Points on a hilly landscape, in no order, each with its height.
A ball rolls from a point to the lowest of its 2 nearest points, and stops where none of them is lower. Distance is the straight distance between rows; heights are no part of it.
Fabon: [ 85 111 140  90 135 121 100  61 143 168 103  73  74  93  85 174 137 137
 112 151 117 148]  height 396
Dag: [ 92  98 176 108  97 112 187 182  99 150 136 106 137  91 142 111 110 127
 142 129 155 167]  height 504
miku: [106 138 144 128 124 112 125  95 193 122 158 108  99 174 132 158 158 119
 116 164 116 135]  height 190
zubi: [128 122 130 122 100 126 115  87 133 138 134  99  82 184  75 150 141 132
 109 164  64  72]  height 769
fakez: [105 119 139 175 173 144 134 129 104 188 154 141  98 110 177 132 102 165
 109 101 107  84]  height 549
bem: [158 145 100 120  93 121  97 141 171  94 176  97 121 194 130 115 132  84
 125 129 121 101]  height 291
rozad: [115 123 136 184 142 112 148  86  87 187 145 129  93 106 164 140 136 131
 118  99 133  74]  height 580
sanor: [129 111 136 153 120 114 184  58  78 152  66 150 118  93  96 161 152  92
 132 135 145 129]  height 380
seno: [113 127 111 114  78 121 209 122  67 107  98 131 173  75 117 117 128 102
 158 126 190 166]  height 589
Silub: [147 135 115 143 126 143  88 139 128 151 145 119 111 151 128 119 125 157
 118 107  89  82]  height 287
zak: [127 102 194 161 120 119 150 130  41 234 116 129 105  97 148 134  91 160
 116 112 122  72]  height 556
gogan: [156 144 115 125 155 148  68 191 164  91 168 137 150 127 161 111 122 148
 142 116 112 142]  height 402
zin: [131  96 173 114 164 129 117 132 129 142 105 107 133 100 101 127 121 163
 148 141 108 172]  height 135
Lor: [140 139 159 143 169 135 140 141 185 114 122 107 101 178 160 112 121 168
 140 138 107 146]  height 684
vur: [105 120 130 100 155 123 125  55 163 153 107  88  69 129  85 146 142 139
 102 129 127 109]  height 313
sini: [105 126 186 178 163 146 158 168 124 192 147 137  92 120 185 123 107 173
 126 118 140 124]  height 510
Keve: [101  80 185 153 116 118 127 121  39 209 111 126  97  96 107 149 107 144
 122 148 100 113]  height 596
vos: [137 153 146 148 184 149 156 121 163 103 127 133 119 151 172 112 113 152
 153 111 146 135]  height 656
zod: [116 116 181 131 136 124 127 162  75 198 112 135 119  94 136 106  86 188
 114  77 125  78]  height 509
beza: [163 156 101 130 134 135 181 162 143  99 105 141 156 177 173  76 102 145
 142 111 155 109]  height 390
badiv: [114 121 145 118 120 122 217 164  86 150 113 139 158 128 156  93  98 145
 156 100 169 115]  height 499
peva: [114 130  97  96  95 118 192 155  63 112 105 144 195  84 135  82 113 141
 150  85 183 142]  height 638
zuvu: [114 132 166 160 150 143 150 198 134 132 155 153 142 145 180  99 102 156
 135 124 124 149]  height 743
legem: [ 81 113 145 112  96  83 134 125 117 156 146  99 109  79 138 161 130  92
 139 139 149 180]  height 608
lazo: [130 137 185 131 145 153 128 187 193 135 136  98  97 172 170  87 112 193
 131 128  99 141]  height 711
zete: [195 137 105 115 126 127 134 139 158  83 114 133 148 194 141  82 124 134
 141 125 120 103]  height 443
tula: [133 140 119 121  81 101 161 173 115 104 152 126 158 161 165  82 121  89
 147 120 154 116]  height 408
Mekog: [123 134 117 124 108 109  84 124 171 107 160 108 133 153 102 159 156  88
 129 154 107 151]  height 314
Viro: [125  95 152 108  84 113 155 119  55 158  80 122 134  99  90 124 114 118
 156 123 123 130]  height 235
tun: [146 131 153  93  98 134 136 204 144 122 127 130 147 141 155  81  81 156
 132  96 114 115]  height 250
mol: [122 145 135 109 121 129  97 212 146 118 166 125 163 114 146 114 116 122
 146 115 125 163]  height 330
nezum: [148 140  95 145 158 140 104 154 146  88 145 140 166 135 158 123 134 116
 131 121 125 135]  height 454
gepum: [137 128  99 124 140 157  23 168 123 149 169 110 125 116 111 130 152 160
 118 125  68 128]  height 542
pof: [108 148 114 118 164 138  61  81 167 112 138  90 111 178  76 165 165 166
 118 187  65 132]  height 735
zadid: [113  91 170 131 162 136 115  96  93 157  95 120 102  92  87 158 137 175
 136 157  98 171]  height 254
tisi: [121 106 186 139 152 123 143 150 137 177 127 104  90 125 162 119  89 170
 136 124 112 121]  height 468
babo: [137 159 128 150 120 117 108 117 208 113 165 105  92 201 149 123 142 136
 125 162  85 113]  height 44
rig: [138 133  88 149 141 135 153 102  98 119 110 154 156 127 136 123 133 120
 125  77 151 103]  height 592
nus: [121 139 109  98 148 148 100  51 201 115 109 114  80 120  94 163 149 111
 103 126 149 111]  height 209
novan: [ 81 127 112 157 141 132 194  50 119 142 111 153 114  93 138 157 139  91
 121 133 184 139]  height 395
suga: [191 146 105 106 107 126 102 196 159  84 140 120 140 183 167  82 107 158
 130 104 113  92]  height 493
valus: [106 151  81 155 123 123 204 123 131  96 145 159 154 154 166  82 118 104
 137 129 179 128]  height 498
bevo: [149 137 118 141 163 148  75  85 139 114 128 130 122 154  87 154 158 133
 115 131  75  99]  height 663
supiz: [137 141  69 148 134 134  86 111 101 131 137 145 132 104 120 142 156 109
 121 102 107 105]  height 544
Mosol: [156 127  94  83  93 122  81 166  91 119 116 120 150 118  97 115 117 135
 134 106  98 109]  height 437
gal: [140 123 136 152 159 157  94  64 111 157 109 120  87 131  81 154 161 174
 119 143  74  94]  height 700
sak: [167 126 124 115 122 141 153 214 121  97 112 155 170 157 168  68  93 173
 131  92 142 123]  height 327
gokul: [ 72 136 142 102  93  89 122 128 172 135 153  85 130 114 122 147 132  94
 136 137 142 175]  height 652
pire: [136 129 182 108 155 133 109 175 153 108 122 106 147 127 119 120 116 156
 157 150 119 182]  height 57
pavaf: [ 73 111 146 130 125 114 166 150 103 175 145 117 139  76 156 134 108 117
 142 121 174 175]  height 554
Fuza: [ 83 122 147 126 126  91  70  98 178 121 139  97 111 117  91 191 168 126
 106 191 102 171]  height 847
fid: [138 114 158 162 144 156 117 186 131 124 139 151 143 118 145 116 131 157
 134 123  96 132]  height 719
Silus: [104 139 145 145 125 142 172 226 122 105 160 165 175 149 196  84  92 137
 139 139 163 164]  height 768
tada: [105 135 145 123  91  97 148 164 165 120 180  97 157 142 140 141 132  82
 146 153 149 160]  height 691
bugof: [120 165  95 104 116 107 140 107 196  94 148  94 144 123 144 133 120  82
 138 117 191 163]  height 630
nive: [160 132 152 106 115 119  76 202 165  97 151 106 177 141 129 110 101 135
 152 153 127 174]  height 224
Lume: [141  93 160  97 103 118 157 162  56 154  77 122 154  78 111 109 111 167
 153 107 132 155]  height 350
moba: [ 94 135  97 157 131 120 199  85 142 112 141 151 121 132 152 130 132  76
 118 127 191 138]  height 450
vome: [146 152  98 104 131 126 138  89 186  66 130 123 140 159 130 132 138  73
 122 139 175 143]  height 603
gino: [140 106 171 110 128 138 129 174  58 174  91 146 122  79 103 109  90 172
 133 104 120 122]  height 442
Ratel: [124 123 179 105 139 149 132 205 132 172 119 119  80 133 147  86  77 192
 126 109 112 100]  height 407
Ropa: [ 84 113 121 137 133 122 144  57 139 126 109 150  97  79 103 179 162  71
 106 151 169 160]  height 321
rez: [124 116 153 124 100 111 179 148 106 136 141 114 138 131 154  95 107 118
 143 119 141 121]  height 453
voliv: [129 108 153 148 136 125  96 158  89 161 140 139 127 121 132 146 132 139
 126 140  76 146]  height 685
Dogo: [139 121 152 146 146 128 161  90 125 115 111 131 117 150 103 135 149 101
 140 149 115 127]  height 473
Rus: [113 103 163 159 141 132 182  60 117 147  96 132  93 115 112 163 153 125
 119 162 127 129]  height 430
taza: [180 118  95  87  84 125  78 195  84 108 105 167 164 120 115  95 123 149
 109  89 100  87]  height 523
pipo: [191 129  67  95  96 124  80 182 113  87 127 129 170 149 153  88 119 139
 111  77 117  84]  height 550
bezi: [200 125  64 137 117 155  90 105 131  94 122 147 139 150 123 121 158 113
 121 137 103  97]  height 559
mir: [109 137 122  90 152 126  56  74 174 121 128 101 100 124  61 183 155 140
 101 180  94 160]  height 800
mivav: [156 127 120  80 117 116 114 165 135 123 113 109 131 135 117  96 106 146
 153 102 109 117]  height 344
fam: [133 124 125 156 137 122 145  95  78 165 101 145 124 114 130 130 110 146
 119  88 138  93]  height 611
nones: [116 111 144 145 148 132 102  67 106 134  93 123 124  92  95 187 176 129
 123 154  92 162]  height 347
sobon: [119 122 139 148 165 136  79 118 147 134 146 102  99 167 110 159 152 185
 104 172  42 120]  height 670
Vetu: [116 130 138 128 151 140  59 172 152 118 168 112 127 136 141 131 128 140
 129 146  78 143]  height 470
Nas: [ 97 140 112 102 140 116 126  61 186 103 116 140 118  83 112 171 169  69
 109 152 174 176]  height 225
Begos: [ 81 123 127 163 120 131 180 200  86 125 156 186 177 116 181 103  87 144
 144 127 164 150]  height 792
fafa: [141 152  42 120 143 150 141  81 135  94 115 164 158  98 124 127 143  83
 133 101 198 150]  height 536
Sagor: [163 129  95 134 132 132 173 100 107 116 111 153 152 168 135  97 127 107
 140 109 150  68]  height 622
tetul: [124 147 111 141 180 143 171  82 143 101 129 147 139 145 146 130 129 130
 139  95 153 114]  height 628
muz: [135 142 154  92 115 149 106 235 145 150 130 145 108 146 149  76  76 187
 101  78 119  83]  height 337
kimom: [127 138 100 161 155 141 107 103 137 113 147 155 149 128 137 156 154 101
 120 126 122 122]  height 501
zuf: [122 120 164 142 124 135 102  66  96 165 111  98  74 169  70 160 126 176
 106 165  58  79]  height 732
mik: [133 141  82 113  84 114 152 146 156  95 167 128 137 175 147 110 133  70
 138 122 150 116]  height 360
nub: [191 120 107 132 127 134 131  91 138  84 107 139 136 159 113 128 152  84
 140 148 125 118]  height 517
Niti: [121 163 111  95 147 148 108  60 213  82 124 138  94 114  92 164 168  73
  83 124 188 141]  height 70
Sosad: [122 110 121 115  88 106 161  88  81 137 100 130 111  99 105 136 145  81
 138 127 147 128]  height 323
bef: [115  89 188 132 121 135  93 150  59 185 112 139 123  95 103 147 114 167
 126 152  69 142]  height 639
toz: [171 156  99 117 117 130  86  77 201  55 142 131 132 158 103 161 159  53
 105 162 182 132]  height 560
fefav: [ 92 138  76 130 108 125 171  98  79 130  90 163 165  62 124 121 123  99
 145 109 182 162]  height 540
Dolip: [ 80 110 172 150 102 114 231 153  73 173 131 139 138 123 175 100  82 137
 135 122 169 105]  height 543
vilik: [145 153 103 124 100 108  60 100 161  84 141 129 139 122  74 177 172  50
 112 176 122 160]  height 423
Pepim: [145 127 122 130 110 121  94 138 150 114 163  97 108 181 109 113 132 140
 132 145  88 103]  height 193
Suz: [174 144  43 142 127 134  97  88 105  98 125 163 140 127 111 132 166  76
 120 104 129  86]  height 583
Bazak: [101 103 177 173 116 111 192 135  64 201 141 126 109  97 169 123  99 145
 124 117 141  93]  height 581
zivo: [143 124 110 136 166 150  50 124 119 139 142 119 121 138  93 153 141 171
 112 143  43 108]  height 610
zevu: [115 142  71 131 141 142 169  56  97 105  94 175 152  72 116 151 134  77
 119 106 193 161]  height 476
gigo: [115 136  76 112 122 111 157 120 147  87 128 139 163 107 129 123 131  93
 151 123 190 161]  height 586
Dipe: [167 155  90 103 103 139  56  69 179  69 115 134 122 125  73 168 180  58
  88 171 154 148]  height 502

For each start below, name the point where the ball stops.
fam -> tun
legem -> Pepim
Bazak -> Pepim
bezi -> Viro
vome -> babo
peva -> Pepim

Call two points neighbours if one is among the 2 nearest of the other. Go from one point of each pair to the other, from neighbour to neighbour, staying as low as possible. Name the highest point that can't be avoided.
babo, pire -> Bazak
tun, rig -> fam
Viro, pire -> Rus
